Each row is a point on a landscape with many valleys, with its height.
A ball rolls from a point to the lowest of its 5 nearest points, and stops where none of them is lower. Distance is the straight distance between rows; heights are no part of it.
J256: [ -7 -14  29 -20 -11  12  18   5  -8 -17  -9  -7 -33 -28  -5  -2  -5 -25
   8  -2 -22  14  -3 -10  17]  (h 187)
J859: [ 23  12  -3  -1  23 -15  25  23  -4 -54 -44 -27   3 -13 -11 -20 -30 -18
  23 -18 -19 -21  18  18  30]  (h 98)
J619: [  6  -8 -17 -25  40  32   2  -2 -20   8   6  -7   3   5 -21 -11   4  35
  -5  16  20  -5  -7  -5 -16]  (h 564)
J964: [ 27  14 -11 -25  40   5  34   3  -5 -24 -43  -8  -6 -11 -22   1   0 -15
   4   0 -31 -21  15  -5  15]  (h 225)
J612: [ 23  10 -44  11  -1 -17  -5 -17  15   4  11  10   0  23  31  10  17  16
   4 -10 -30 -15  -6  -5  19]  (h 114)
J660: [ 13  28 -36  -9   2 -32  28 -17   2 -18   1   1 -21  -9  35   3  18  -3
  17  -9 -39  -3 -22 -17  21]  (h 135)
J801: [  1  -2  10  -6  12   9  -5   4   8  14  -5  15 -13  11  12 -12  -3  35
   7  10  16 -23   5  -2  -2]  (h 424)
J817: [ 21 -17   1   7   6  14   8   9  -5   9  -5 -36  31 -14 -64  -5  32 -16
 -44  -7   5   7  27  -6  20]  (h 635)
J375: [ -9 -25  31  -8 -14  28  -6   7  -3   9   5  10 -31 -15   2   0   2  -5
  11  10  -9   9   5  -3   0]  (h 328)
J481: [  1 -13  19   5   3  19 -22  -3 -32  37   1  -3  38  -3 -39 -15  24   4
 -28  24  54  16  25   8 -43]  (h 445)
J842: [-23   4   1 -15  15  46 -25  -4 -24  21  22 -15  25  -1 -30 -21 -20  24
 -24  19  69  23 -10  17 -36]  (h 585)
J456: [ 18   6 -14 -24  49  -1  27   8 -11 -39 -40 -41  27   1 -32 -21 -23 -30
   3 -16 -25 -15  37  24  25]  (h 180)
J908: [  9 -15  15  19 -38 -16   0   9  34  -6   7   7  -7  -4  10  16   4  -4
 -19 -21 -21 -11   7 -15  17]  (h 191)
J985: [ 20   2   0  18 -22 -13   3   6  30 -24   0  -7 -11 -10  10  21   1  -9
  -5 -28 -26  -8  -1  -9  34]  (h 171)
J28: [-24 -20   5  28 -52  -7 -31  -8   5  27  34  14  20  14  16   7   4 -20
 -15 -16   2  10  -9   2 -31]  (h 206)
J424: [-42  -2  25  -9  -2  28 -26  13  -7  21   9   1  16   6 -10  -8 -29   6
   2  27  67  10 -18  30 -33]  (h 471)
J649: [-48  16 -17  16 -36  -7 -26 -10   2  10  46 -12  23  32  21  -1 -19   2
   9 -12  20  26 -40  10 -19]  (h 487)
J209: [ 30  -7  12   0  34  21   1  12 -12   1 -15 -19   6  -1 -33   7  13   1
 -23   0   3 -13  31   4  18]  (h 650)
J673: [  6  13 -45  17 -16 -24  13 -25   0  -7  10  11  -7  -5  34   7  19  -8
 -11 -15 -48  -3 -15 -25  17]  (h 113)
J951: [  9 -22  -9 -11  31  43  -2  -1 -23  26  13 -19   4  -2 -41 -13  14  13
 -25  21  22  18   4  -1 -14]  (h 526)
J772: [ 15 -21  -2 -18  27  22  15   7 -29   7 -13 -34   6 -18 -46  -8   9 -16
 -25   7 -20   6  21  -8   8]  (h 488)
J242: [  6  -3   5  25 -22 -19 -10   0  29   7   7  17  -1  15  22  16  21  23
   5 -17   9 -10  17   3  -2]  (h 174)
J321: [ 22  13 -36  36 -18 -24 -21 -20  23  12   6  18  32  33  36  18  17  11
 -11 -28  -4 -12  18   5  -8]  (h 257)
J13: [ 15  13 -20  20 -17 -49  29   9   1 -67 -22 -28   6 -22  13 -26 -41 -25
   6 -43 -15  11 -30  25  39]  (h 111)
J68: [ 18 -14  17  -6  31  13  -5   7  -6  13 -14  16  -5   1 -23  -4   7   8
 -17  11  19 -12  35  -1 -11]  (h 527)
J199: [ -2 -10 -35  21 -12 -17 -11 -16   1   8  24  15   3  26  29   8   5  -9
 -21 -23 -25   2 -18 -13  -4]  (h 195)
J443: [-16 -22  19  12 -59  -4 -22   1  17  17  34  17   8   0  21   9   5 -12
  10  -6  17  24 -18   0 -22]  (h 203)
J683: [  2 -28  39   3 -12  13  -9  11   6  15  -3  25  -4  -1  -1   1   2   5
   1  12  26 -14  10   0 -20]  (h 339)
J55: [ 18 -14  25   9  18  28 -18  -2 -11  24 -15  11  12   0 -37  -3  13   6
 -22  12  35  -6  40   5 -15]  (h 427)
J575: [-29   0  47 -11 -16   3 -22  11  -3  33  -4   4  21  -4  -3  -5  -7   0
  13  22  75  -2  -1  19 -56]  (h 422)
J280: [ 22  12  11  -1  20   1  13  16  21 -28 -28  -7  -9  -5 -20  21  -2   5
  14  -7  -7 -24  32   7  34]  (h 292)
J624: [ -5  10   9 -19  16 -10  30  15  -4 -27 -35 -14 -17 -14  -6 -13 -18 -23
  12 -10 -32  -6  16   1  22]  (h 56)
J228: [  0  15 -30  -1 -20 -12  19 -22  -4  -7   9   9 -21 -13  29   4   9 -17
   0  -9 -41  13 -25 -15  11]  (h 71)
J88: [-17 -31  37 -14 -17  35   4   4 -21 -17 -10   0 -36 -37 -26  -1 -10 -31
  14  17 -16  35  -4 -20   2]  (h 300)
J690: [  6 -21  22   0  11  14  26  22 -13 -28 -21 -25 -11 -22 -48 -11 -18 -27
  -5  -5 -20   1  12  -1  24]  (h 372)
J45: [ -3 -17  23  16 -32  -1  -5  10  12  -7   9  10 -18  -5  10   8   4   2
   7  -7 -14  -3   3 -18   6]  (h 227)
J629: [ 11  18   3 -17   6 -42  28   6  10 -56 -33 -23   1 -24  16 -19 -22 -17
  29 -17 -35  -7   4   4  25]  (h 93)
J931: [ 22  11 -18 -27  50  23  19  -2  -1   0  -6  18 -16   8  -8  -3   2  21
   5  23  -1 -20  -1   6  14]  (h 449)
J502: [ -1 -12  25  -9 -18   3  13  16   5 -22 -15  -5 -32 -31  -7   1 -16 -17
   1  -9 -28   9  -1 -13  29]  (h 143)
J698: [ 19  11   2 -30  34 -31  38   0 -14 -37 -53 -21   0 -16   0 -30 -25 -22
  33 -10 -38 -10  12  -2  13]  (h 96)
J319: [ 12   1   9  12 -12  -4   3   0  28 -11   8   7 -13  -2  22  13   5   6
   9 -15 -24 -25   9 -11  22]  (h 208)
J460: [ 24   2   7 -15  51  19   4  -3  -2   8 -15  12  -7   7 -20   0   5  23
  -4  11   5 -25  29   8  12]  (h 641)
J663: [-17 -27  36   1 -35  11 -18   9  13   6  12  12 -14 -16   8   0   0   6
   1   3  14   8   1 -12  -8]  (h 276)
J923: [-47 -13  25  12 -58  -4 -37   1  12  19  34   4  16   0  29   7   7 -25
  14   3  26  22 -28   5 -28]  (h 275)
J993: [ 10   2 -10 -16  29   1  12  12   6  -8 -15   5 -28   4   6  -1   7  13
  26   9 -22 -15   3  -6  16]  (h 302)
J279: [  6   2  15  -1   3 -16  30  30   5 -52 -27 -21 -12 -17 -18  -7 -26 -18
   1 -20 -17 -15   6  -4  35]  (h 87)
J105: [ 17 -27  29   1   6  22   6  14 -14   4 -10  -5  -1 -12 -52   9   4 -16
 -24   0 -10  -2  34 -14   6]  (h 506)
J614: [-47  -5  13  -4 -23   2 -25   3  10  13  40  -2  -7  11  27  -9  -9  10
  13   5  36   9 -37  11 -23]  (h 536)
J26: [ -9  -6  25  19 -46 -15 -18   4  13  22  17  24   4   2  29   9  17   4
   3 -10  20   3  -1   7 -39]  (h 166)
J112: [ -2  32  15  13  -3 -22 -15   9  25  25 -16  18  17  17  24  -9  -6  27
   3   5  54 -17  19  26 -40]  (h 804)
J435: [ 15  -8  30  16   2   6   3  11  28 -15 -11   3 -21   6 -10  11  -7  10
   3  -7  -6 -22  26  -2  25]  (h 294)
J53: [-28  40  28  -3  -1 -11 -15  20  -3  34  -4  -1  17  13  -2  -2 -16  21
   1  20  78   0  -5  23 -30]  (h 474)
J247: [  2 -22  -6 -30  17  43  15   8 -47  20  -1 -14 -18 -25 -39  -1  13 -11
  -5  19 -13  26  -3  -1 -11]  (h 684)
J905: [-45  12  14  -9   7   9 -25   6   5  13  25  -5   0  29  10  -4 -22  25
  14   1  55  12 -27  17 -26]  (h 505)
J603: [-55  32  17   5 -22  -3 -34  11  20   5  26 -20  14  21   6   8 -28   6
   9   4  59  29 -32  15 -19]  (h 534)
J516: [ 31  12 -21 -33  59  17  20  -4 -19  -1 -14  -8   3 -10 -37  -8  15   1
 -15  16 -15 -12  10   0   5]  (h 323)
J533: [-15 -30  34   2  -7  17 -19   7 -13  31   0  19   4  -3  -7  -3  -5   6
   0  14  45  -4  13  11 -35]  (h 307)
J397: [-16  -1 -20  10  -4 -12  -8  -9  19   4  27   5 -10  21  26   6   8  34
  12   0  11  -1 -26  -2  -5]  (h 274)
J644: [ 21   3  -9 -26  45  -6  36   6 -17 -33 -43 -32  25 -11 -35 -17 -18 -25
   0 -11 -33  -6  23  15  15]  (h 122)
J780: [ 12  16 -15  10  13 -14 -16  -6  36  12   4  16  10  28  30  -1   9  28
  21  -1  18 -23   8   5   0]  (h 398)
J524: [ 23  28 -22  -3  20 -13  13  -6  18 -23 -12  10 -21   3  20   7  15  17
  28   9 -30 -23   2  -8  16]  (h 390)
J760: [ -3  -4 -59  31  16   2   6 -39 -34   6  11  32  14  39  20   6  -4  -5
 -25 -18 -36   4 -33 -14  -7]  (h 383)
J632: [ 18  13   3 -12  36   3  11   9   4 -35 -42 -12   4  -6 -12  -2 -13 -12
   8  -5 -20 -30  35   7  43]  (h 188)
J914: [  6 -23  13 -13  13  28   6   5 -14  11   4  11 -13  -9 -25   8   5   2
 -14  21   4   1  14   0  -1]  (h 589)
J78: [ 13  11   1   7 -30 -22  21   5  18 -36   3 -10  -7 -22   9   6  -4 -25
 -12 -31 -39  10  -1 -16  40]  (h 159)
J505: [-19   1  14  14 -40 -22 -19  -4  14  36  17  13  20  11  28   9  11  -2
   4  -6  35   2  -3  21 -33]  (h 137)
J762: [-38   0  -5  24 -51 -17 -42  -3   3  35  24  14  40  10  12  23   0 -37
  -1  -2  35  14 -32  20 -55]  (h 352)
J654: [  3  15   7 -15  -5 -60  22  -4  -1 -49 -44 -12   2 -29  20 -21 -22 -30
  18 -27 -31   6  -5  -7  19]  (h 104)
J458: [  8 -30   2  -7   7  29   9  -2 -25  12  -1 -17  15 -17 -69  -4  16 -29
 -32   2   0  17  21  -8   1]  (h 654)
J858: [  3  -6  11 -11  31  26 -13  -2 -15  21   2  14   3  12  -9 -14   7  25
  -6  22  32 -13   4   8 -20]  (h 381)
J44: [-26  32  39   1  -2  18 -18  17 -25  32   1   8  37  -7 -28 -13 -13   3
  -5  28  87  10 -13  35 -45]  (h 521)
J175: [ -7   5   0   5  12   3 -11  -5  22  11   6  14 -11  25  13  -9   3  43
  21  19  36 -19  -4   5 -13]  (h 473)
J699: [-19 -31  36  -6 -47  23  -3   7   9 -15  15  15 -29 -38   9  -3   5 -15
  19  -3 -17  23  -6 -22   4]  (h 409)
J962: [  0 -34   2 -16   9  43   1   4 -28  24   0 -12   1 -13 -41  -3  14  -4
 -20  19  13  13  16  -9  -9]  (h 542)
J57: [-48  25  14   2 -31 -16 -21   3  14  19  27 -10  21  26  15  11 -16  14
  16   0  54  10 -35  20 -23]  (h 387)
J351: [  3   6  11  -6 -15 -20  24   8  11 -42 -25 -25 -14 -25   4  -7 -18 -17
  12 -14 -29  -7  11  -2  33]  (h 80)
J113: [-17  11  -2   0   1  -6 -23  -7  15  14  18   4   5  28  24  -7   1  39
  15   6  30  -1 -20   7 -12]  (h 332)
J495: [ 22 -15  13   3  23  23  -4   8 -15  12  -9  -6  20  -3 -51   2  15   2
 -30   8   7   0  40  -5  -1]  (h 510)
J658: [ -8   6  21   7   8  -1 -21  10   3  30  -4  14  14  17   2  -6 -11  19
   7  24  64 -16   1  25 -33]  (h 524)
J398: [ 22  -4 -37  32 -14 -22   5 -21  -5  -7  12  11   6   6  18  13   3 -28
 -33 -34 -62   1 -12 -28  21]  (h 89)
J876: [-37  23  19 -15  30  23 -31  11 -16  20  10 -16  34  10 -26 -12 -34  27
  -8  20  79  12 -17  17 -23]  (h 629)
J350: [ 21   5  13  11  15   3  -5  13  26 -11 -20  11 -15  11  -4  14   3  20
   8  -5  -2 -29  40  -1  18]  (h 388)
J46: [  7  29 -52   7   6 -17  -6 -30  20  -3  27  10   9  44  20   4   9  34
  17 -13  -6  -7 -19 -13   3]  (h 177)
J953: [ 28  35 -49   4   8 -45  16 -25 -23 -24  -7   6  10 -10  34   7   4 -29
  -6 -10 -61  18 -24 -26  15]  (h 189)
J674: [  9   8  -1 -16  38  23   0  -7 -19  10   1   9 -18   2 -11  -1   5  24
   3  18 -10 -11   3   7  -5]  (h 568)
J192: [ 23  22  -4 -25  16 -50  37   3  -7 -45 -42 -11  -3 -18  19 -15 -16 -18
  32  -2 -44  -4   1  -7  25]  (h 115)
J300: [-27 -21  36  -1 -14  14 -17   6   0  23  10   7  -5  -1   0 -10 -10  13
  18  22  50   5  -4  14 -27]  (h 342)
J978: [-15  11   4 -11 -10 -38  21  -6 -26 -21  -9 -10 -21 -37  31  -2   4 -23
  22  -6 -36  26 -26 -16  19]  (h 160)
J67: [-14 -39  39  -3   2  43 -10  21 -19   9   2  -4  -1 -17 -54   0   5 -13
 -17  16  14  14  21 -14 -16]  (h 460)
J412: [ -5   7 -13 -15  14   5   4   1  15  -3  20  14 -26  24  20 -12  -2  35
  26   8  17  -1 -17   3   4]  (h 373)
J408: [ -6  -7  16  11 -12   3 -10   1  20   9   1  18 -13  14  12  12   4  20
  13   8  16 -12  13   1 -16]  (h 282)
J777: [ 12   4 -24   4   1  -9   1 -18  18  -4   8   7 -16  15  29  11  10  15
  15   4 -13  -9 -12 -10  11]  (h 46)
J556: [-25  -1 -24   2 -32   1  -8 -22  -5   2  51   2 -12  13  36  -3  -1  -5
  11  -9   4  26 -39  -2  -8]  (h 397)
J787: [-22 -17  20 -22  -6  27  -3   5 -19   5  13  21 -51 -20   2  -6  -4   5
  27  16  -3  19 -21  -7  -8]  (h 504)
J148: [-13  -2 -32  35 -24 -19 -17 -17  10  24  29   1  34  31  28  17   1   7
 -18 -19   2   5 -24   0 -28]  (h 256)
J864: [ 26  19   6   5  34   1 -15  -8  29  14 -12  24  -5  24   8   4   6  36
   8  11  18 -29  41  10  -5]  (h 733)
J935: [ -2 -26  -9 -12  14  40  -5  -6 -35  31  22 -25   6 -16 -47 -11  31   3
 -25  24   2  39   4  -7 -10]  (h 639)
J171: [ -4  -1  21   0   9  26 -17   0 -23  39  -7  13  28   4 -28 -18  -2  12
 -23  28  70   1  20  22 -47]  (h 455)
J582: [ -2   9   5 -19  16  -5  35   6 -21 -15 -24  -1 -28 -22   4  -6   0  -6
  23  16 -31  -8 -12   0  14]  (h 202)
J390: [  3  22   4 -18  12 -33  31   1  -7 -21 -32  -2 -25 -25  24  -3   5 -12
  27  10 -33   4  -9 -21  19]  (h 157)
J708: [ -7  -8   5 -10 -26  -9  14  -2   2  -4  18   3 -29 -15  26   6  16  -5
   7  -4 -24   6 -11 -14  15]  (h 186)
J900: [ 12 -18 -28 -19  19  22  12 -10 -27  29   9 -42   7 -16 -51  -5  43   1
 -22  19   0  34   1  -3  -9]  (h 681)
J416: [ 10 -24  27   8   8  32  -9   5 -19  17  -6   9  16 -10 -34   2   8  -7
 -20   3  16  -3  36  -5 -12]  (h 421)
J547: [ 10   8   1 -17  26 -26  42  14  -5 -43 -47 -23   7 -23 -10 -29 -33 -31
  12  -8 -27  -6  18   3  12]  (h 79)
J973: [-15  24   8  -6  27  11 -27  10   2  16   5  -3  20  20 -10 -16 -25  40
  -3  22  65  -7  -8  17 -17]  (h 602)
J63: [-19 -18  14 -11   7  48 -16  -2 -27  17  18   3 -16  -4 -20 -12 -17   7
   5  21  47  13  -6   6 -20]  (h 410)
J436: [  2 -21  -9  -1  -5  24  -6 -11 -17  22  24 -29   9 -13 -50  -9  54 -15
 -43  13  17  46  13 -19   3]  (h 701)
J295: [ -3 -20   7 -28  16  26  22   7 -34  -5 -20 -25 -13 -31 -35  -2 -17 -29
   0  16 -28  16   1  -7  -2]  (h 561)
J662: [ 26   7 -22 -17  45   1  37   9 -13 -25 -39 -37  31 -14 -46  -9  -1 -26
 -21  -7 -23  -9  36  13  17]  (h 245)
J15: [ 15   9   6   9   1  -7 -10   2  16   6  -6  20  -9   7  14   4  18  22
   2   2  -5 -25  17   4  10]  (h 318)
J700: [ 15  20  -7  -4  -9 -39  26   7  11 -60 -32 -25  -6 -21   4 -18 -18 -27
  15 -31 -30  -3  -5   3  42]  (h 92)
J585: [ 33  15 -12 -23  57  18  21  -3  10  -9 -23   6 -12  -8 -17   2   5  12
  12  28 -18 -34  21  -4  20]  (h 515)
J968: [  1 -15   1 -28  21  22  26   6 -32  -5 -19  -5 -24 -24 -23   2  -3 -15
   8  13 -21   8  -6  -2  -2]  (h 501)
J261: [ 14  21 -60  10  13 -14  10 -28   2  -3  33  15   3  31  27   9  13  12
   1 -10 -33   3 -34 -22   9]  (h 181)
J346: [ -7  -8  16   9  21   5 -19  16   7  23   3  13   7  13  -9   3  -6  31
  -2  18  50 -17  10  13 -20]  (h 535)
J841: [ 18  21 -59  11   2 -26   4 -31  -2   0   9  13  16  15  33  13   8  -8
  -6  -9 -46  -2 -14 -15  11]  (h 158)
J302: [ 16  18  -5 -34  36 -18  34  -2 -12 -27 -41  -1 -15 -10   5 -10 -13 -10
  29  13 -37 -19   5  -7  11]  (h 136)
J52: [  0 -30  11  -4  10  47 -18  -5 -24  35   7  -1  18  -1 -38 -11  20   5
 -36  19  30  18  13   5 -15]  (h 413)
J512: [ -1   2 -25  39 -24 -35 -21  -4   9  34  20  18  42  27  29  17  11  -1
 -21 -21  11  -6  -5  12 -35]  (h 290)
J763: [  3  -9  17 -16  20   8  13   0 -11  -6  -6   1 -28 -10  -4  -7  -1   6
   6  19 -14   0  -9   0  10]  (h 331)
J54: [ -5  -1 -44  15 -15 -13   0 -25  -9   3  34   8  -7  10  32  -1  17   6
  -7  -6 -20  11 -27 -14   5]  (h 241)
J805: [ 23  25 -26  22 -18 -40  22   3   6 -48 -14 -18  13  -7  18   0 -13 -39
 -14 -29 -54  12 -15  -9  43]  (h 147)
J979: [  3  16 -40  -6  19 -13   0  -7  21  -6  20  10 -16  23  29   2  11  33
  20   2 -14 -15 -16 -11  10]  (h 118)
J938: [  3  -8  16 -10  28  28 -21   9 -29  26  15   3  15  15 -21 -17  -8  30
 -16  25  55  -2  -1  17 -30]  (h 491)
J220: [ 28  16 -33  30 -16 -20  -2 -10   7 -37   2 -12  16   5  19  10  -8 -28
 -35 -27 -51   2  -6 -19  36]  (h 151)
J22: [  5 -12 -12   9 -14  -4  -2  -8  24  18  17  19  -2  15  30  18  14  21
   4 -11  -7 -17  -3   4  -2]  (h 138)
J706: [ 11  33   0  10   7 -25 -25 -10  27  19 -17  24  11  29  21   2  -2  33
  22  -2  48 -21  22  29 -15]  (h 713)
J81: [  2 -44   9 -13   2  43   1   4 -29  12  11 -18  -2 -25 -54  -5   9 -31
 -23  11  -7  39   7  -3 -13]  (h 698)
J137: [ -1  11   8 -22   2 -42  32   4 -20 -28 -35 -15 -21 -35  19 -12  -9 -24
  24  -4 -37  10 -11  -6  12]  (h 131)
J668: [-24 -21   4   3 -36   3 -16  -6   9   9  37  16 -17  -3  32   5   3  -5
  11   5   1  17 -14 -16  -4]  (h 280)
J249: [-30   1  17  -5  -4   3 -14   6  16  20  12  11   0  13  16   1  -7  22
  21   6  51  -1 -17  14 -20]  (h 329)
J635: [ 30  -5 -13 -12  34   4  28  10 -12 -14 -24 -45  28 -11 -58  -4   6 -26
 -36 -11 -22   7  29   4  24]  (h 426)
J610: [ 18  16  -1 -21  14 -15  30   2   5 -21 -23   1 -26 -17  22  -1   1   0
  16  -2 -37 -14  -1  -8  22]  (h 183)
J493: [ 26  19 -15   7  14 -21  -2  -6  32  -9  -9  16  -9   7  21  14  20  26
  18   2 -12 -25  22   1  17]  (h 396)
J477: [  9  -3  23   6  24  20 -12   6  -4  30  -5  14  13  13 -12  -4   2  26
  -3  20  52  -3  21  13 -34]  (h 495)
J893: [  1 -16   3 -22  25  23  24   8 -27   0 -33 -21 -10 -23 -30   0  -5 -22
 -11   4 -22   1   3   3   7]  (h 447)
J714: [  8  22 -32   5  13 -10 -10 -10  31  -3   2  21  -3  32  31   0   5  43
  26   9   4 -23   1  -1   6]  (h 242)
J239: [-12 -22  29 -25   2  38  19  10 -33 -16 -13 -11 -27 -39 -32 -10  -8 -32
   2  18 -20  31   4 -13  -1]  (h 428)
J748: [  1 -10  29   7 -31  -1  17  18  18 -38 -10 -16 -29 -26 -14  -2 -24 -29
   3 -22 -25   6  -4  -4  26]  (h 155)
J40: [  7   6   8 -38  39  -6  30   3 -32  -6 -34 -20  -8 -26 -19 -14  -3 -16
   3  11 -38  -7   8  -2   8]  (h 314)
J771: [ 12  27 -18   1  28  -2 -10  -3  20   4  -4  15   4  35  11  -2  -4  48
  17  12  39 -18   5  20  -4]  (h 547)
J912: [  8   4   0  -9  24  19  -6  -8  20  12   6  10 -15  21  -3  -1   3  42
  11  19  18 -20  13   5  -7]  (h 538)
J720: [ -3  12 -52  17  -5  -8 -12 -24  -6   5  39   1  19  41  19  -1  -5  18
 -13 -14  -3  11 -48  -8  -9]  (h 301)
J291: [  4   8 -28  17 -14 -12 -12  -8  24  10  20  18   7  25  31   9  24  21
   3  -6  -3  -3   6  -3  -7]  (h 190)
J444: [-29   0 -16   4 -26  -7 -16 -11  26  16  32   1   2  16  25  -1   5  26
   8   0  23   0 -23  -1 -19]  (h 319)
J83: [ -7 -35  44   5  -6  28  -7  22 -11  -6  -5   6 -12 -11 -44   3 -16 -10
  -9   0  -2   8  29 -10  -4]  (h 370)
J529: [  4  26  15  10  22  -4 -22   5   9  22  -7  15  11  28   3  -9   1  35
   0  12  54 -28  14  24 -20]  (h 673)
J606: [-42  31  37   1 -22   2 -32  24  14  20   4  -5  14  19   6  -6 -21  16
  15  12  70  20 -17  23 -28]  (h 382)
J710: [ 21  36 -22 -11  -3 -34  20  -7   2 -27 -15  -7  -9 -10  23   3   6 -15
  26  -6 -41 -10   0 -15  33]  (h 176)
J160: [-13 -28  25 -13  -3  43 -15  10 -15  18   6  14 -17 -10 -31  -4  -4  -1
  -7  21  25  14   8  -8 -21]  (h 399)
J58: [ 13  12 -53  32  -7 -15  -7 -33  -6   9  23  22  16  27  26  18  11   3
 -18 -30 -36  -7  -7 -13   6]  (h 200)
J872: [-36  26  30   8 -41 -21 -28   9  17  22   3  12  26   6   8   6   3   1
  12   5  57  15 -16  23 -31]  (h 207)
J607: [ 27  15  -1  14  -2 -22  12  11  32 -32 -14  -1  -1  -7  20  15   9 -19
  10 -23 -31 -22  15   2  47]  (h 139)
J881: [-39  25   6   2 -34 -26 -18  10  27  28   8   6  20  12  22   8   5  19
  19   7  51   3 -19  16 -25]  (h 223)
J150: [ 10 -10  16 -18  21  11  29   6 -17 -17 -36 -30   5 -22 -37 -12  -7 -23
  -4  -1 -31  -1  12  11  11]  (h 350)
J549: [ 16  20 -26   2 -15 -42  23 -13  -9 -28  -3  -5  -5 -24  29   4   2 -36
  -3 -24 -40  15 -20 -16  22]  (h 119)
J335: [ -5  -9 -26  26 -27 -12  -7 -13  -5  11  30   5  10  10  33  11   7  -2
 -14 -15 -23   5 -14 -19  -3]  (h 204)
J411: [ 10 -10  -6  30 -40 -11  -9  -2  15  -7  24   6  -7  -1  24  18  15 -19
 -25 -24 -36  -3  -8 -20  18]  (h 152)
J336: [ 13  -6  26  -2   7  13  13  15   0 -16 -20  -3 -10  -9 -38   6 -11  -4
  -6 -10 -16 -13  22   1  33]  (h 317)
J885: [ 23   0 -47  49  -5  -7 -12 -32  -2  -2   1  20  26  23  16  22  -4 -15
 -36 -39 -44 -11   1 -15   5]  (h 178)
J447: [  0  -8 -31  46 -29 -11 -21  -9  -3  17  14  24  29  30  23  24   2 -22
 -32 -24 -14  -1 -17  -6 -36]  (h 306)
J812: [ 13 -12 -19   6 -32 -20   5 -13   1  -8  13   6  -9 -12  31  12  -2 -10
 -13 -19 -42   8  -9 -22  24]  (h 117)
J278: [ 25   7   8   1  30   4   1  10  20 -13 -29   4  -5   4  -7   9  -1  21
  12   4 -16 -28  40   2  22]  (h 446)
J756: [ 21  12 -32  25 -12 -24  -1  -5  24 -28   6  -2   9   2  15  25   6 -29
 -11 -32 -40 -13  10 -12  41]  (h 185)
J428: [ -3   7  13 -12  -4   3  22  -3 -16 -15  -6  -9 -38 -24  12  -6  -9 -13
  14   8 -24   3  -7 -10  11]  (h 198)
J465: [ 30  17 -14 -17  49  10  15   0  -1 -31 -46 -16  21  -4 -26 -12 -13 -17
  10  -6 -26 -28  29  15  20]  (h 283)
J630: [-28 -13  14   2 -18   5 -19   6   9  16  24  12  -4  13  17   5   9  23
  14   4  28  -2  -6   4 -13]  (h 391)
J307: [ 21  22   0  -6   6 -30  35   9  15 -44 -32 -16  -7 -14  12  -2 -14 -17
  25 -14 -44 -21  13   7  48]  (h 105)
J275: [-13  -7 -38  14 -31 -15  -4 -23  -5   7  38   7  -8   6  30   2   7  -3
 -11 -13 -21  18 -34  -8  -2]  (h 254)
J135: [ 25  -6  -3 -15  40  21  15  10  -4   7 -23 -18  11 -10 -42   4   6  -5
 -21  -1 -13 -15  33   1  18]  (h 503)
J636: [-45 -16  34   0 -51  -2 -31   4  17  19  22   9  16  -5  19   6   2  -5
  25  12  47  21 -12  25 -30]  (h 349)
J627: [ -3 -32  41  -5 -28  18   1  18  -5 -21  -1   0 -13 -24 -32   0 -10 -24
  -3  -3  -3   6  13 -13   7]  (h 291)
J882: [-31  10  21  11 -45  -2 -32   9  11  23  28  -4  24   8  22   7  -4   6
  21  16  54  14 -27  15 -43]  (h 299)
J426: [ 12  -2 -29  37 -21 -21 -13 -12  19  -8  12   8   9  15  16  19  10 -14
 -32 -29 -41  -4  -2 -16  13]  (h 146)
J361: [ -3 -29  36  -1   2  36 -19  -2 -24  30   1   9   4  -9 -29  -8   6 -15
 -22  24  34   9  25   7 -38]  (h 360)
J810: [-25  29 -20   4   2 -11 -22 -16  28   3  29  -5  11  46  19  -7  -4  34
   6 -13  25   4 -32   3  -7]  (h 425)
J262: [-30  16 -21  24 -31 -17 -16  -6  19  15  36  -5  27  32  21  19  -3  10
  -2  -9  24   0 -30  14 -24]  (h 321)
J510: [ 14 -24  21  12  -2  32 -14  -8 -18  35   2 -13  27  -6 -58  -5  42 -12
 -47   0  23  22  39  -9 -23]  (h 456)
J417: [ 15  -5 -19 -32  51  20  23   4 -29   4 -13 -22   1 -17 -36   3   5   3
 -18  21 -13  -1   7   1   9]  (h 70)
J396: [  1   3   2   5 -36 -17  16   2  -4 -24   2 -16 -22 -35  24   5   3 -24
  -6 -15 -39  16 -15 -13  23]  (h 142)
J721: [-44 -18  13  -3 -36  27 -23  -2  -5   9  39   5  -7  -2  17   5  -2  -3
  21  13  24  31 -32   6 -17]  (h 443)
J9: [  4 -13  -3  -9  -4   1   5  -6  15  -4   1   4 -35  -7  14   8   3  21
  15  10 -17  -2  -3  -8  12]  (h 165)
J77: [-23 -28  35  -5 -51   1 -22   5   7  12  11  18  -3 -14   8  -1   8  -3
   0  -1  15  13  -8  -2 -21]  (h 230)
J666: [-14 -22  17  -7  12  31  -8   5  -2  20  16  15 -15   6 -15  -9 -12  18
   3  21  34  -3  -2  12 -13]  (h 72)
J479: [-33  -7 -38  32 -28   1 -24 -11 -11  24  36  18  31  26  25   8  -7 -18
 -17 -17   6  16 -36   9 -26]  (h 308)
J921: [  1  -4  20   0  -7  -2  20  18  -4 -28 -23 -16 -26 -22 -10  -8 -17 -11
   7  -5 -18  -5   7  -1  30]  (h 102)
J617: [  7  -9   8  -1  32   9  23  17  -8 -36 -36 -32   4  -8 -47  -1 -25 -28
  -8 -15 -21 -12  19  18  31]  (h 293)
J114: [ 14  -4  19 -14  28   5  18  13  -5 -16 -25  -9  -7 -15 -25   4 -17 -17
  -6   0 -26 -16  18  -7  20]  (h 205)
J971: [ -6  -8 -43  38 -14  -5 -14 -37 -21   8  15  20  30  36  16   7 -12 -11
 -31 -15 -21   4 -20 -10 -20]  (h 351)
J798: [ 11  20 -23  -4 -16 -25  13 -20 -10  -5   3  -3 -16 -10  30   8  23 -18
  -3  -4 -50  15 -19 -27  25]  (h 106)
J218: [  2  13 -21 -11  -2 -26  20  -7   2 -16  -2   0 -31 -22  20  -8   5   8
  20   6 -45  -7 -21 -23  23]  (h 179)
J972: [-15 -13 -10   7 -25   3  -4  -9   8   4  24  -1 -25  13  25  -1   9  10
   0   1  -2   7 -16  -2  -4]  (h 279)
J332: [ -7   8  -4  17 -20 -25 -13  -4  29  27  16  18  20  20  36  12   5  19
   4 -10  25  -1  -2  18 -16]  (h 47)
J628: [-27   6  -4   7 -21  -9 -19   0  25  24  14  14  12  16  25   3  -2  26
  11   4  47   1 -17  21 -24]  (h 193)

Call two points neighbours if one is among the 5 nearest of the other. Go from one point of each pair to the other, from neighbour to neighbour, staying as low as possible. Name the highest point that can't be avoided.
J398, J624 | J805
J417, J624 | J516
J777, J624 | J841
J228, J398 | J673
J777, J666 | J683

Where does a ball stop that starts at each point below?
J649 | J332
J585 | J624
J40 | J624
J350 | J624
J68 | J666
J510 | J666
J935 | J666
